A landscape with many peaks, sampled at points; each row gives a point and its height.
A climber steps from a point to the highest of its 2 nearest points, and stops where none of them is higher. Distance is the straight distance between rows; heights are no part of it.
Sepa: [132 104 179 134  81 142 122 132 134  91  86 121  96 132 158  97 113 149
 107  56 149 143 100 157 127 139 134 131  81 154 129]  height 292
vek: [114  76 108 106  84 115 112 114 143 135 124 119 125 124 143 151 147 141
 102 139 108 141 114 107 149 146 111  93 120 162 127]  height 101
pom: [132  81 136 161  72 128 125  98 110  85 109 177 150 141 117 107 125 112
 155 112 132  50  88  99 100 120 133  90 127 120 148]  height 376
fifug: [120  79  92 104 127 118  92 129 159 149 125 104 157 113 137 169 151 153
 111 175 118 170 117  91 145 173 108 101 108 205 126]  height 83
Binuv: [124 136 132 164 109 101 159 155  76 108 124 102 147 140 150 110 120 106
 151 101 101 103 141 143 187 162 112 115 160 144 158]  height 245
likug: [ 60 200  96 118 155 106 135 147 183 127 192 142 161 175 155 180  82 121
 134  91  88 108 171 130 179 133  96 107 175  97 146]  height 177
Resak: [ 79 141 147 127  76 132 112 145 136  64  86 110 116 147 171 100 120 133
 111  54 117 137 121 162 158 157 129 115 102 135 134]  height 294
vof: [131 184 140 145 152 146 140 182  90 100 108  80 164 128 160  87 149 123
 155 109 158 134 162 183 151 126 148 191 104 120  99]  height 782
forog: [138 120 119 131 170 123 136 108 186 148 183 131 161 120 136 169  83 160
 136 117  92 164 161 132 166 158 104 113 191 139 171]  height 371
Vepe: [ 84  88 120 129 113 126 136  92  95 104 106 173 104 127 100 140 155 111
 103 143 161  75 100  60 147  94 143  79 122  86 158]  height 396
Tupu: [140 113 122 142 116 101 156 129 109 152 153 158 105 117 118 124 107 100
 121 146  83  95 123 115 150 140 124  92 190 121 145]  height 590
Miz: [ 83 121  95  97 121 116 152 184 122 115 155 139 100 152 146 154 131  97
 114 117  86 115 143 134 178 162 124 107 156 110 131]  height 473
tib: [ 94 138 130 117 122 131 152 142 123  97 136 135 111 142 145 102 113 120
 110  71 105 107 143 145 167 133 148 118 163  84 151]  height 367
dubi: [ 61 114 164 116  81 118 128  79 183  99 111 122 134 138 169 173 110 110
 131  80 109 115 129 110 168 121 107 101  78 125 164]  height 157
Tego: [ 75 185 114 113 103 148 116 172 139  96 128  86 147 155 165 151 155 117
 111 103 135 128 141 165 156 144 126 141  90 131  95]  height 592
ruki: [107  97 141 146 113 130 145 110 123  79 130 176 148 119 121 110  98  87
 159 106 131  35 101 103 119 106 130 115 132  72 171]  height 409
kifi: [163 101 107 139 190 107 124 134 161 177 139 112 165  87 107 151 118 121
 145 171  90 158 158 160 134 143 102 151 170 173 138]  height 190
Lemi: [182 155 124 134 145 123 149 164  88 135  91 119 123 102 165  83 162  95
 179 122 113 131 151 181  78 114 160 187 154 117 101]  height 442
Fazi: [ 78 185 129  93 137 150 129 149 186 111 153 139 112 159 168 151  86 150
 106  59 118 167 149 135 151 140 125 124 132  91 126]  height 281
gaduf: [125 150  80  72 171 156 138 157 142 138 160 132 104 138 183 190 120 128
 157 111 103 173 164 148 114 122 125 157 155 105  89]  height 421
bava: [102 114 131 132 103 152 131 166  70  88 107 154 104 124 121  99 145 124
 116 102 181  95  97  93 125 111 178 129  84 105 125]  height 356
Sepe: [168 121 167 158 187 153 131  79 156 168 115 108 132  89 107 112 118 179
 100 104 177 159 137 149 122  99 136 147  99 149 141]  height 632
kino: [128 115 138 123 157 143 135  71 169 153 150 133 129 105 123 125  90 158
  94  94 108 159 119 123 148 128 133 100 155 126 159]  height 310
nud: [156 129 118 121 175 128 133 118 176 147 143  93 154 114 147 161 116 132
 168 116  95 160 181 182 110 106 101 165 121 142  99]  height 115
Rov: [151 143 165 120 137 158 134 103 143 113 143 153  99 128 127  77  76 116
 146  89 140 154 101 141  56  93 142 160 113  70 107]  height 49
fis: [124 132 138 101 147 146 139 138 179 144 137 107  79 148 156 167 106 161
 106  74 132 202 139 145 110 107 122 147 100 132 104]  height 194
kegu: [125 137 140 114 139 143 146 126 130 122 141 173  81 145 120  80 111 115
 122 100 130 111 102 125 106 122 159 129 156  52 129]  height 611
gubom: [160 123 107 123 106 151  87  80  81 165 133 168 101 128  85 150 163 116
 135 192 166  93 123 121  68 100 155 128 130 129 100]  height 570
zosan: [162 117 116 141  82 140  94 156  71 110  93 123 118 148 146  81 178 146
 130 142 154 113 117 106  94 127 156 132  88 148  82]  height 36
Teku: [127 174 133 129 160 145 119 158 183 126 123  75 106 143 162 152 109 162
 125  61 125 202 170 196 110  95 128 153 101 138  96]  height 216
menik: [ 57 127 127 136  84  94 128 100 156  98 117 106 150 139 167 182 121  83
 140  95  82 108 149 133 190 126  84  68 119 118 173]  height 134
kir: [135 128 123  61 186 135 156  96 166 159 164 142 100 136 126 167 115 166
 125 104 148 206 145 100 122  94 144 162 154  92 121]  height 526
suzab: [165 148 171 146 143 145 148 120 160 105 135 123 127 132 129  70  77 136
 142  70 146 135 132 175  94 112 143 173 136  98 135]  height 61
dulu: [174 114 119 171  96  97 116 170  94 108 107 113 130 159 134  76 184 121
 148 141 101 126 135 150 130 161 116 130 141 184 110]  height 295
dob: [138 104 145 164 117 124 136  66 119 149 100 115 148  69 119 117 105 131
 116 132 111 125 117 118 160 141 118  73 152 137 181]  height 278
gumuk: [110 106 122 125 142 135 156 100 114 166 141 128 163  80  75 143 123 114
 134 179 174  72 106 109 136 133 127 142 159 133 153]  height 241
guzaf: [116 127 127 169 136 112 132 113 125 145 115  83 180  84 128 152 120 127
 119 161 100 149 131 110 191 162  89  97 146 197 177]  height 240
loni: [176  83 142 144 109 113 127  96 145 136 127 115 126 111 107 111 127 147
 117 121 104 144 123 158 119 135 124 110 112 167 120]  height 349
tapi: [152 125 160 134 174 160 119  75 157 180  89 119 117  73  79 138 125 158
 113 135 191 171 111 137  79  90 152 163  87 141 129]  height 684
mitu: [182  97 133 211 117 103  85 105  89 138 102 130 179 131  97  88 151 136
 143 187 129 112 104 115 119 146 108 100 116 205 127]  height 382
kag: [150  96 160 125  89 122 110 109 174 104 122 122 112 145 147 105 105 143
 131  80  98 141 112 161 116 135 118 126  97 148 113]  height 320
tepu: [ 87 105 151 114 117 148 147 124 102  90 109 172  96 130 111 137 132 127
  99  91 182  92  93  95 136  90 165 115 106  85 149]  height 360
tazu: [181 117  98 189  93 103  96 136  85 165 136 156 139 155 100 112 161 123
 144 216 142  92 122  98  71 138 120 118 154 174  96]  height 346
voget: [182 165 126 118 156 159 133  90  98 172 155 177  72 109 111 117 136 108
 126 163 126 117 142 149  91 109 156 127 171  79 112]  height 471
nid: [ 76  97 155  97 120 134 129  51 172 152 103 126 152  78 105 152 132 127
 105 134 147 141  78  85 147 136 128 107 104 159 174]  height 117
Bovo: [ 59 218 151  91 148 123 134 169 187  87 146 140 118 158 150  73  88 131
 126  66 107 143 162 142 125 132 139 159 156  62 154]  height 267
pasas: [112 131 150  83 104 132 128 145 169  76 102 127 124 146 152  93 111 126
 155  77 129 129 125 162  88 148 126 165 115  95 104]  height 353
zopev: [162 108 107 155 175 112 116 143 172 155 123  91 183 101 105 158 149 126
 153 174  85 172 183 173 142 128  85 156 109 192 124]  height 171
kiro: [107 133 110  88 139 110 174 146 136 127 165 155  89 138 139 130 117 125
 120 103  94 127 139 125 153 125 136 128 169  71 129]  height 412
paven: [121 128 110 137 123 155 101  89  86 152 136 157 116 103  77 136 154 116
 117 220 171  63 101 109  99 128 140 112 157 126 130]  height 573
Pab: [ 63 147 159  85 140 138 143 143 188  98 135 137  87 167 156 116  88 142
 106  46 127 155 114 120 124 117 120 141  96  70 146]  height 323
visen: [117 140 170 113 137 131 138  98 186 107 168 142 121 139 136 120  67 166
 121  64  96 168 124 122 147 119 118 113 137  97 162]  height 348
Lukig: [132  94 116 144 113  68 142 142 118 138 132 123 155 131 102 171  89  89
 131 165  95 107 134 102 161 165  85 107 190 180 153]  height 57
zafim: [127 176 165 105 175 143 122 130 125 105 142 203  66 156  92  82 101  99
 144 102 165 138  95  94  62  86 162 152 129  20 131]  height 486
zos: [191 105 143 176 121 133 111 124 111 121  94 115 127 117 111  80 156 137
 126 112 121 133 128 185 112 122 141 130  97 151 100]  height 377
rufuv: [ 80  95 146 100 132 137 134  54 126 129 104 174 111 119  84 154 128 133
  89 125 170 123  75  74 145 104 155  83 122 102 156]  height 358
Kituk: [139 124 111 131 140 113 134 147  69 161 127  92 155 102 114 124 150 140
 106 224 140 126 102  64 148 161 116 113 110 167 143]  height 535
lodo: [ 60 118 129  70 128 123 159 146 160  82 126 140  96 171 134 130 119 126
 113  74 125 111 113 116 123 115 131 138 116  75 122]  height 359
rupeg: [117 143 135  81 146 136 127 111 120 102 137 208  62 162  84 123 125 105
 135 137 151 114  88 112  76  67 156 139 122  38 119]  height 444
dak: [132 179  75 154 154 131 111 185 128 138 163 108 150 153 156 186 142 117
 134 135  91 155 166 179 190 163 100 111 137 174 107]  height 104
ruko: [122 150 149  60 150 127 149 131 170 115 153 142 116 142 142 122  93 105
 179 100 105 172 126 111  69 103 132 200 130  54  98]  height 354
sipab: [172 128 125 150 147 122 122 179 119 125 111  95 124 129 140 102 170 138
 127 137  93 176 163 175 147 128 126 140  92 152  95]  height 173
rog: [136  91 103 155 146 107  98 128 138 191  97 121 153  79  72 130 132 114
 128 209 105 139  90 112 103 176  96  95 160 200 143]  height 451
remes: [139 128  93 103 196 154 131 123 191 167 175 116 153 114 143 191 107 166
 125 128 114 181 178 156 143 129 108 139 163 147 139]  height 422
vozel: [194 138 140 145 185 138 144 137 112 164 121  96 124  89 127 124 145 147
 129 127 127 179 188 154 119  87 148 160 126 123 105]  height 203
pizo: [ 82 191 155 102 171 113 154 157 182  97 171 161 133 164 135  81 102 119
 141  68 102 106 143  99 142 113 136 159 152  19 158]  height 239
Fori: [167 144 128 141 116 126 119 173  63 115 106 137 130 114 136  85 171 102
 163 130 147  85 130 167  95 124 161 172 130 114 103]  height 415
Neli: [120 104 122 127 100 114 102 120 131 139 108 102 160 139 148 131 173 176
 111 183 121 145 107  61 134 158 107  99  74 207 133]  height 68
kolit: [118 116 116 133 173 125 143 131 141 172 146  92 183  84 115 158 120 132
 113 157 114 150 138 139 165 158 104 123 162 189 151]  height 215
veke: [174 101 106 109 139 132 110  75 127 166 117 125 119 100  95 141 146 142
 140 184 131 139 116 133  67 119 136 122 121 149  94]  height 605
mor: [120 102  97 104  96 130 154 165  86 118 139 142  99 141 130 131 168 125
 115 142 155 102 119  80 142 129 151 119 136 102 108]  height 439
gudu: [177 128 105 157 163  89 107 165 136 137 110  81 173 108 112 154 179 142
 164 201 101 149 174 130 128 115  93 168  65 176 105]  height 155
ner: [185 128 103 172 138 130  97 122  80 166 120 136 128 102  99 116 163 119
 115 227 126  97 128 121  94 129 122 110 133 162 111]  height 374
fasa: [ 90  96 176 103 105 135 135  57 178 125 119 127 144 117 131 174 117 132
 128 104 150 118  98 100 158 121 113 127  79 145 165]  height 135
kapon: [ 91 106 100 122 101  93 137 147 151 118 146 126 152 144 137 193 103  96
 127 135 101 102 144 111 180 150  75  91 159 159 144]  height 76
sulor: [161  71  87 143 105  82 114 147 132 168 127 134 137 130 105 146 147 135
 137 207 111 130 124  90 104 157 100 107 161 191 104]  height 506
fezi: [147 120  80 144 126 111  96 172 130 131 146 105 156 154 153 177 160 127
 123 149  83 161 152 155 169 168  80  97 115 193  92]  height 128
guv: [189 105 137 168 103 130  90 134  85 113  95 124 151 138 124  92 175 174
 127 153 155 128  97  86 101 119 143 104  65 174 119]  height 46
lus: [ 88 136 144  97  82 145 105 141 169 104 115  93 118 175 158 153 134 143
 118  88 149 143 117 158 104 128 126 165  70 147  89]  height 627
Patul: [ 99  74 103 124  93 100 127 106  98 138 116 148 137 126 106 143 150 108
 113 172 141  80 103  46 141 129 129  86 147 135 143]  height 431
roku: [111 112 106  72 123 148 124  88 121 119 137 194  66 158  72 146 158 128
 110 159 177 105  80 100 101  87 163 110 130  71 115]  height 398
bifa: [110 159 132  92 151 143 164 162 121 121 138 144  75 137 132  85 118 141
 100  65 140 151 125 131 110 116 169 147 148  70 125]  height 683
tesa: [120 139 125 163 149 127 155  95  78 163 140 155 134  83 100 132 124  97
 101 167 140  74 121  86 157 118 148  88 183 113 184]  height 10
lur: [ 60 185 131 112 152 120 149 142 187 100 184 137 151 170 151 128  93 109
 147  77  90 111 149 131 160 118 100 134 152  60 151]  height 211
fofot: [108 188  95 117 171 147 126 133 190 145 202 132 174 154 146 195  96 153
 134  86 110 136 179 142 154 128 102 125 168 121 144]  height 144
bom: [113 113 138 186  68  71 131 124  78 104  96 101 158 126 149 137 121  92
 153 147  99 122 139 105 191 164  87  80 135 170 178]  height 279
Runa: [ 92 135  99 131 155 122 122 111 174 141 153 132 160 125 157 189  77 124
 119 125  82 148 159 128 203 153  97  78 183 134 182]  height 319
munok: [124 125 125 135 129 120 139 110 112 122 149 198  93 139 101 108 110  91
 129 153  97  62 110 116 111 121 131  88 173  73 154]  height 513
kon: [165 101 119  95 134 138 112 151 157 138 117 116  95 130 152 159 136 160
 118 107 109 201 148 155 107 117 126 128  85 156  81]  height 172
fabi: [124  86  86 128  93  92 126 141 108 166 140 155 117 148 104 154 152 123
 119 200 130  93 118  50 105 138 119 105 178 163 120]  height 468
Giz: [144 146 105 158 131  97 135 181  69 128 136  78 146 141 152 137 142 137
 119 173 101 134 139 113 198 169  90 110 118 173 134]  height 159
fos: [ 85 202 128  70 123 135 106 151 205  77 123 125 115 157 172 119  85 106
 141  76  98 173 148 195  96 160 120 162 126 107 106]  height 265
Kogav: [171 123 168 119 115 128 104 121 151 115 102 139  84 127 141  85  94 135
 139  93 130 147 101 155  48 113 142 142 102 106  96]  height 39
saf: [102 129 135 160 123  91 173 165  73 135 141 118 147 112 115 149 130  89
 123 163 131  64 130  77 184 139 116 125 162 120 170]  height 198
fezo: [131  93 143 143 100 112 139 114 124 125 129 121 165 120 117 126 128 110
 149 135 133  72 113 124 139 132 102 129 147 147 135]  height 201
Bote: [121 138 117 113 149 178  85  66 102 168 108 162  87 109  53 137 152 150
 104 202 169 143  94 141  73 106 163 105 124 142 115]  height 280
Mubes: [147 155 123 119 156 127 147 108 124 152 201 188  97 132 103 104 109  90
 148 152 105  87 107 118  98 109 134 133 185  57 132]  height 452
Digep: [ 83  94 101  78  87 111 142 155 136  91 136 143 104 165 144 134 154 124
 126 123 126  87 120  92 121 126 121 131 136 102 111]  height 402
fofof: [113 149 158 126 165 122 144  93 164 126 171 183  97 151 104  89  89 133
 112  80 102 147 109  69 132 106 139 104 157  20 169]  height 480
vebib: [153  96 123 177 127  99  98 103 131 154  87  95 181  92  91 111 156 153
 124 195 105 146  96 120 127 169  99  88 113 216 147]  height 411
miru: [ 66  90 118 142  72  78 136 126 122  94 106 116 131 139 159 173 134  88
 138 121  95 107 149  69 177 131  99  72 113 114 167]  height 116
Teba: [ 99 113 133 126 102 141 133 128  62  94 107 118 135 123 130 143 151 153
  96 138 184 112  95  52 172 122 147 106  72 123 153]  height 584
Vire: [155 151 156 149 150 144 132 166 109 126  83 115  78 114 137  84 114 136
 127  85 181 159 145 166  72 101 163 172 110 117  88]  height 9
gurun: [ 75 130 156 122  93 136 143 153 124  71  95 141 125 133 146  91 117 113
 120  53 137 105 123 126 158 134 155 124 106 100 148]  height 327
totat: [121 150 177 157 117 145 146 136 147  98 119 108 155 139 141  92  87 144
 148  42 156 119 142 190 133 116 132 165 118 123 147]  height 72
Mumop: [ 99 193 134 127 135 150 117 145 170 127 138 103 126 155 172 151 108 163
 100  49 120 178 162 178 160 120 126 120 118 152 125]  height 242
Tari: [ 39 192 143 125  87 150 119 147 129  99 111  91 132 158 168 176 133 123
  94  79 150 125 124 142 186 116 122 115  58 134 125]  height 679
Fufom: [162 110 148 124 163 144 132 109 160 152 118  78 168 105 124 154 144 141
 146 141 138 154 154 161 112  88 116 183  75 143  97]  height 130
komeg: [109  98 111 144 122 107 147 131 111 159 118 130 136  95 109 174 107  81
 104 174 114 112 116  78 151 160 119  86 186 163 166]  height 41
soz: [134 164 120 104 185 146 110 100 208 141 193 142 161 160 159 170  82 178
 123  73 105 175 166 135 128 124 105 146 157 101 157]  height 120
Pupob: [195 124 129 183 131 159  93 108  77 140 101 140 115 119  90  93 160 131
 127 168 136 110 129 158  96 123 135 109 107 138 100]  height 408
riri: [155 115 120 114 114  95 136 139 142 107 153 133 121 142 144 102 112 113
 160 111  75 121 132 175 124 153 117 136 168 118 113]  height 434
rar: [ 93 156 107 120 134 132 155 165 124 128 173 111 136 138 152 149 124 123
 122 117 116 133 173 145 193 147 122 117 167 117 125]  height 544
topo: [124 119  97  63 170 135 148 125 163 159 171 133 115 126 129 191 109 140
 134 142 125 177 152 125 136 128 116 143 157 116 120]  height 477
reg: [ 71 216 157 102 133 136 136 164 203  92 112 123 115 153 157 102  74 138
 125  56 149 164 149 169  95 132 118 172 130  92 124]  height 297
Gar: [168  83  89  99 134 102 135 130 126 159 142 136 121 113 110 158 142 104
 144 187 109 130 129 118  94 134 121 125 158 155  92]  height 550
rivop: [162 150 141 141 157 136 147 174  72 112 104  84 144 112 151 112 167 136
 164 137 157 140 157 151 118  96 143 187  66 141  95]  height 725
vibib: [187 131 166 161 167 146 130 140 145 141  85 102  88 122 141 101 111 143
 127  76 131 189 158 177  81  90 144 162 100 123 103]  height 18
Tiko: [139 101 118 151 121 105 151 137  86 150 135 124 155 119  91 140 137  96
 148 179 148  62 121  93 129 135 128 140 152 138 134]  height 219
lis: [159 126 112 104 136 147 118 117  77 151 127 153  87 114 122 147 163 118
 129 162 160 125 127 119  77  85 167 148 124 105  80]  height 522
roguk: [ 65  98 112 108 114  82 144 139 155 103 143 143 128 160 143 165 109  87
 132 114  61 107 136  87 163 136  80  86 146 102 151]  height 97
dedet: [137 120  91 122  65 139 113 156  87 115 114 161 101 161 139  83 190 117
 134 141 152  84 113  99  88 137 176 141 140 109  77]  height 24
tel: [185 134 122 140 124 114 133 120  92 165 152 159  82 109 106 113 131 106
 129 164  96  96 137 154 101 133 136 109 180 120 110]  height 521
res: [143 111 157 141 128 159 128 105 109 140 106 119 105 100 116 120 115 160
  88 114 170 133 103 126 131 115 160 102  94 137 137]  height 527
totan: [147 129 133 115 138 133 132 107 183 125 175 102 162 147 152 151  94 132
 164 108 100 140 146 187 137 133  97 146 134 130 115]  height 100
dabip: [158 167 120 142 174 139 137 173 116 128 116  81 112 126 157 118 156 138
 128 110 108 198 202 175 137 105 153 160 102 136 105]  height 189
doko: [ 91 168  95  76 100 134 120 196 145  94 127 111 136 149 161 137 149  97
 142 105 110 120 161 181 132 153 132 151 137 117  95]  height 525
sonag: [194 133 120 121 131 117 142 149 111 142 135 137  99 123 150  98 130  92
 171 130  84 117 142 165  98 129 143 152 171 112  91]  height 474
tet: [137  97 100 128  74 142  98 110 110 123 132 182 112 170 122 108 157 128
 140 152 161  87 106  89  68 107 149 104 143 117  96]  height 11
lil: [133 119 110 138 166 124 119 131 105 187 113 104 161  70  76 131 154 127
 118 226 140 132 101 105 115 167 118 118 140 165 138]  height 492
sadu: [177 128 131 161 101 160  96 125  81 117 111 151 100 127 106 103 132 139
 118 136 171 108 113 154  75 101 169 125 106 123 100]  height 441
Femi: [ 88 106 136  85 164 154 133  71 166 179 116 123 153  81  90 147 126 156
 107 139 170 161  87 109 129 135 136 137 136 145 153]  height 98
demud: [139 124 130 143 159 148 134  76 131 170 126 122 145  77 108 115 128 162
  86 131 130 154 127 122 159 150 141  85 162 149 164]  height 277
nuf: [138 138 138  88 104 126 136 146 141  94 128 150 123 135 131  70 111  90
 170 106 123  94 114 147  72 128 136 180 145  70 112]  height 381
mul: [137 150 108 151 109 102 125 188  79  94 120  96 143 146 146  86 156 105
 158 112  97 114 140 174 166 170 115 144 140 157 124]  height 271
vekoz: [143 141 143 109 171 146 153  89 134 157 138 135  86 121 115 137 108 155
 108  99 189 173 136 119 113  89 166 165 144 102 119]  height 572
tegag: [ 96 125 131 116 131 172 103  57 112 148 110 169 101 119  76 136 130 137
  78 164 180 124  81 109 116 121 155  81 128 125 147]  height 322
damur: [178 134 115 161 196 143 133 103 139 183 115 111 145  69  84 122 148 155
 120 171 135 161 159 144 118 108 143 142 128 143 125]  height 220
Bifu: [117 133 101  84  88 128 114 175 134  95  88 104 119 143 167 110 162 117
 142 114 132 153 147 152  95 140 141 178 117 134  82]  height 472
bufi: [184 130 123 124 156 151 123  94  93 166 135 134  67 109 101 117 133 146
  93 156 136 156 132 145 104 110 170 106 145 116  99]  height 425
Siv: [119 154 166 106 162 133 125 133 141 103 170 202  81 165 104  62  98 111
 121 109 100 137  92  95 104 114 155 132 139   4 139]  height 539
mil: [170 118 177 123 140 135 120 104 186 137 120 128  78 123 136 113  93 163
 128  73 121 190 117 174  82  97 127 149  93 122 121]  height 28
bami: [141 100 137 155  55 127 115 128 121  82 108 144 151 158 140  80 134 122
 153 103 138  89 107 130 111 141 137 114 123 147 128]  height 385
gal: [191 126 101 161 102  86 123 186  62 155 132 130 125 140 131 100 174 109
 157 198 109  95 142 118  97 141 125 147 143 167  94]  height 321
sir: [123 117 144  76 139 123 156 106 176 117 172 147 127 137 111 139  96 119
 159 123 125 135 104 108 102 106 114 171 114  71 107]  height 329
niz: [127 131 141 114 109 120 138 114 171  88 155 134 125 154 153  98  82 133
 157  75  70 152 125 160 147 150  94 116 153 109 149]  height 390
Gopet: [147 116 126 199  94  91 109 114  60 132  96 126 151 111 105 113 126 103
 126 193 122  87  99  80 142 151 107  78 151 179 166]  height 332
vedek: [156 136 150 159 154 152 138 112 112 142 134 111 123 114 125  92 122 161
 107  81 160 147 140 154 144 115 161 132 134 135 139]  height 579
turi: [ 85 125 113 107  60 136 105 162 128  88 116 102 141 180 161 132 171 149
 121 111 151 115 120 109 121 139 120 144  62 167  91]  height 700
Mip: [119 198 113 153 135 110 133 165 117 135 162 100 157 155 158 136 127 129
 136  85  94 127 183 187 195 145 111 136 186 145 141]  height 622
sufu: [122  94 125 150 103 150  96  64 120 140 110 166 141 101  84 125 136 121
 120 182 147  80  90  98  94 131 126  82 138 161 142]  height 646
Gir: [153 132 135 151 128 143 141 144  50 113 128  98 146 112 132 109 143 148
 110 153 171 104  98  89 156 123 149 127  65 133 137]  height 631
liko: [145 104 108 122  63 110 117 161 117 100 112 127 146 148 141  82 155 108
 164 119 137  88 121 141  98 149 129 162 148 134  97]  height 413
viro: [183 129 134 164 149 135 120 159  51 115 121  98 143 117 130 107 163 159
 137 165 161 109 127 118 116 115 141 155  43 145 106]  height 678
ves: [104 160 155 105 152 147 167 128 149 129 144 125  90 148 139 131  98 158
  99  58 166 164 153 124 129  94 152 168 146  85 131]  height 621
Dal: [136  89 154 141  97 134  83  57 153 156  84 140 166 100 105 114 149 152
 120 173 151 121  67  99 104 145 133  89  97 185 150]  height 726
Vug: [118 104 127 119 108 136 103 128 168 123 123 112 125 140 163 164 126 149
  96  98  95 166 124 154 165 156 106  92  95 178 118]  height 125
lan: [130 130 131 141 101 139 141 180  82  93 114 112 130 119 135  91 138 131
 136 110 171  97 126 137 128 132 168 163 103 119 115]  height 386
Buk: [155  69 136 138 117 128  90  80 157 155 102 137 147  92  97 128 144 145
 127 171 155 126 107 129  79 128 124 130  93 182 114]  height 661
koz: [148 115 159 148 128 169 106 113 106 131 107 152  74 126 101 118 115 152
 101  94 201 142  87 135  84  95 166 123  86 132 115]  height 482
Nuz: [ 87  96 148 130  81 120 134 111 146 101 125 111 172 141 143 159 108 115
 144 111 112  86 122 117 157 132  95 129 106 136 151]  height 180
Zok: [102 107 123 167 119  81 145 123  79 156 100 158 119 106  93 145 121  60
  98 193 120  74 117  70 146 137 128  84 184 120 182]  height 25
lorud: [138 151 112  73 153 129 146 149 162 120 144 123 107 146 173 132 103 117
 162  93  99 173 152 167  93 113 134 176 136  94  94]  height 383
Bep: [159  98 136 151 114 123  97 133 139 133  99 100 155 119 126 116 171 181
 119 168 145 141 114 110 128 139 124 125  37 202 108]  height 56
sar: [161 109 127 194 103  91 105 127  72 108 102  97 180 142 132 102 144 151
 146 191 126 104  96  76 160 146  93 109 108 196 161]  height 357
bira: [123 126 133 147 112 144 124 122 109  85 146 213 118 146  99  95 108  88
 152 124 129  42  90 114  86 109 141  98 131  43 151]  height 453
sivi: [175 125 122 166 153 118 128 154  98 129 128  85 148 121 133 112 160 156
 112 170 103 155 143 135 168 147 108 117 101 176 124]  height 156
Boze: [125  92 140 195  90  96 121  86  83 125 101 131 149  98 123 135 106  91
 140 144 108 100 126 105 161 147 113  75 167 148 179]  height 305
Paku: [142 102  85 100 103 129  98 160 165 121 132 110 123 158 159 162 152 143
 127 121  86 171 147 166 132 146 103 122 108 174  80]  height 151
Zoso: [101  95 146  83 148 114 161  89 160 114 166 152 132 149 103 145 107 123
 129 120 110 105  97  87 140 105 108 120 134  63 153]  height 299
kape: [110 193 124 150 141 143 143 173 115 114 131  89 154 150 167  99 139 129
 138  88 121 125 180 196 173 155 137 178 150 132 122]  height 704
nasin: [120 172 143 131 137 132 136 125 178 103 145  95 169 157 155 116 104 138
 160  57 120 134 164 208 130 121 115 176 131 124 126]  height 84
zofel: [139 145 122 161 147  96 156 167  69 152 154  99 159 104 120 141 130 126
 116 174 121 108 130 101 193 156 107 138 151 155 162]  height 178
Nuvu: [ 74 115 115 136 128 116 129 103 142 146 116 108 165  78 136 190 100 109
 122 134  94 164 140  99 201 168  98  75 160 149 198]  height 272
Kiti: [ 89 206  89 152 147 143 101 168 139 133 176 118 172 163 157 208 120 116
 120  99 111 130 166 159 198 152 102  90 155 137 109]  height 75
tabe: [ 98 154 132 182  75 101 126 149  70  83  97  93 155 137 172 133 129  92
 147 107 100 112 155 132 212 148 102 100 115 129 174]  height 255
kogok: [135 140 126 159 181 163 118  81 114 191 115 124 153  70  76 112 136 142
  96 174 146 141 110 142 120 146 158 111 148 148 143]  height 246
kuf: [142 150 119 136 166 191 100  64  99 176 131 153 104  94  76 131 138 129
 120 201 166 109 134 162  75 105 159 119 149 119 136]  height 249
pabag: [123 109 166 111 151 146 141 104 141 158 107  94 110  98 114 168 136 159
 108 141 200 167 124 127 105  96 139 177  64 153 103]  height 628
Tor: [100 119 121 124 126 130 129 114  82 141 101 115 151  79 112 140 158 142
  96 179 169 125  95  49 170 149 131  96 100 145 155]  height 580
Zuf: [140 136 128  97 132 134 148 170  71 137 122 130  82 126 129 122 161 127
 117 132 164 130 129 114 115 109 179 159 131 109  91]  height 481
tona: [160 130 121 144 161 130 136 145 124 133 125  66 187 119 128 142 162 150
 139 175 148 135 161 134 148 112 115 179  58 153 103]  height 142
zab: [ 73 163 177  82 107 141 110 160 180  78  99 114 108 154 150 106  79 124
 119  65 158 134 124 165  98 130 123 171  93 113 124]  height 325
mezas: [105 103 128 102 143 119 158  67 133 139 150 167 128 103  83 145 121 105
 125 151 146  79 100  91 126 119 113 118 160  97 155]  height 268
sazad: [ 63 127 143 105  79 144 121 146 127  87 113 100 127 158 157 160 139 148
 101 100 166 112 120  99 158 116 119 136  46 145 125]  height 778
Pidu: [148 110 100  92  87 109 128 171 108 129 109 125 114 144 164 105 170 107
 172 143 118 124 149 123  71 118 138 169 142 126  81]  height 440
Fetiz: [156 150 139 103 123 127 139 122 120 131 161 176  93 128 128  92 114  81
 178 150 112  95 107 138  69 106 145 171 160  56 109]  height 410

For each start below, name the point where the climber stops.
kon: Dal
Binuv: tapi
Vire: bifa
fofot: munok
Sepa: tapi
mil: bifa
fezo: bifa
sivi: sonag
Giz: bifa
Gopet: vof

Call two points neighbours if one is among the 2 nearest of the other. Go from one point of each pair to the other, from neighbour to neighbour, staying as high as possible. Name the lowest point that can't be avoided.
tapi / munok: demud
Dal / munok: bufi
sazad / Dal: pom
vof / tapi: Sepa
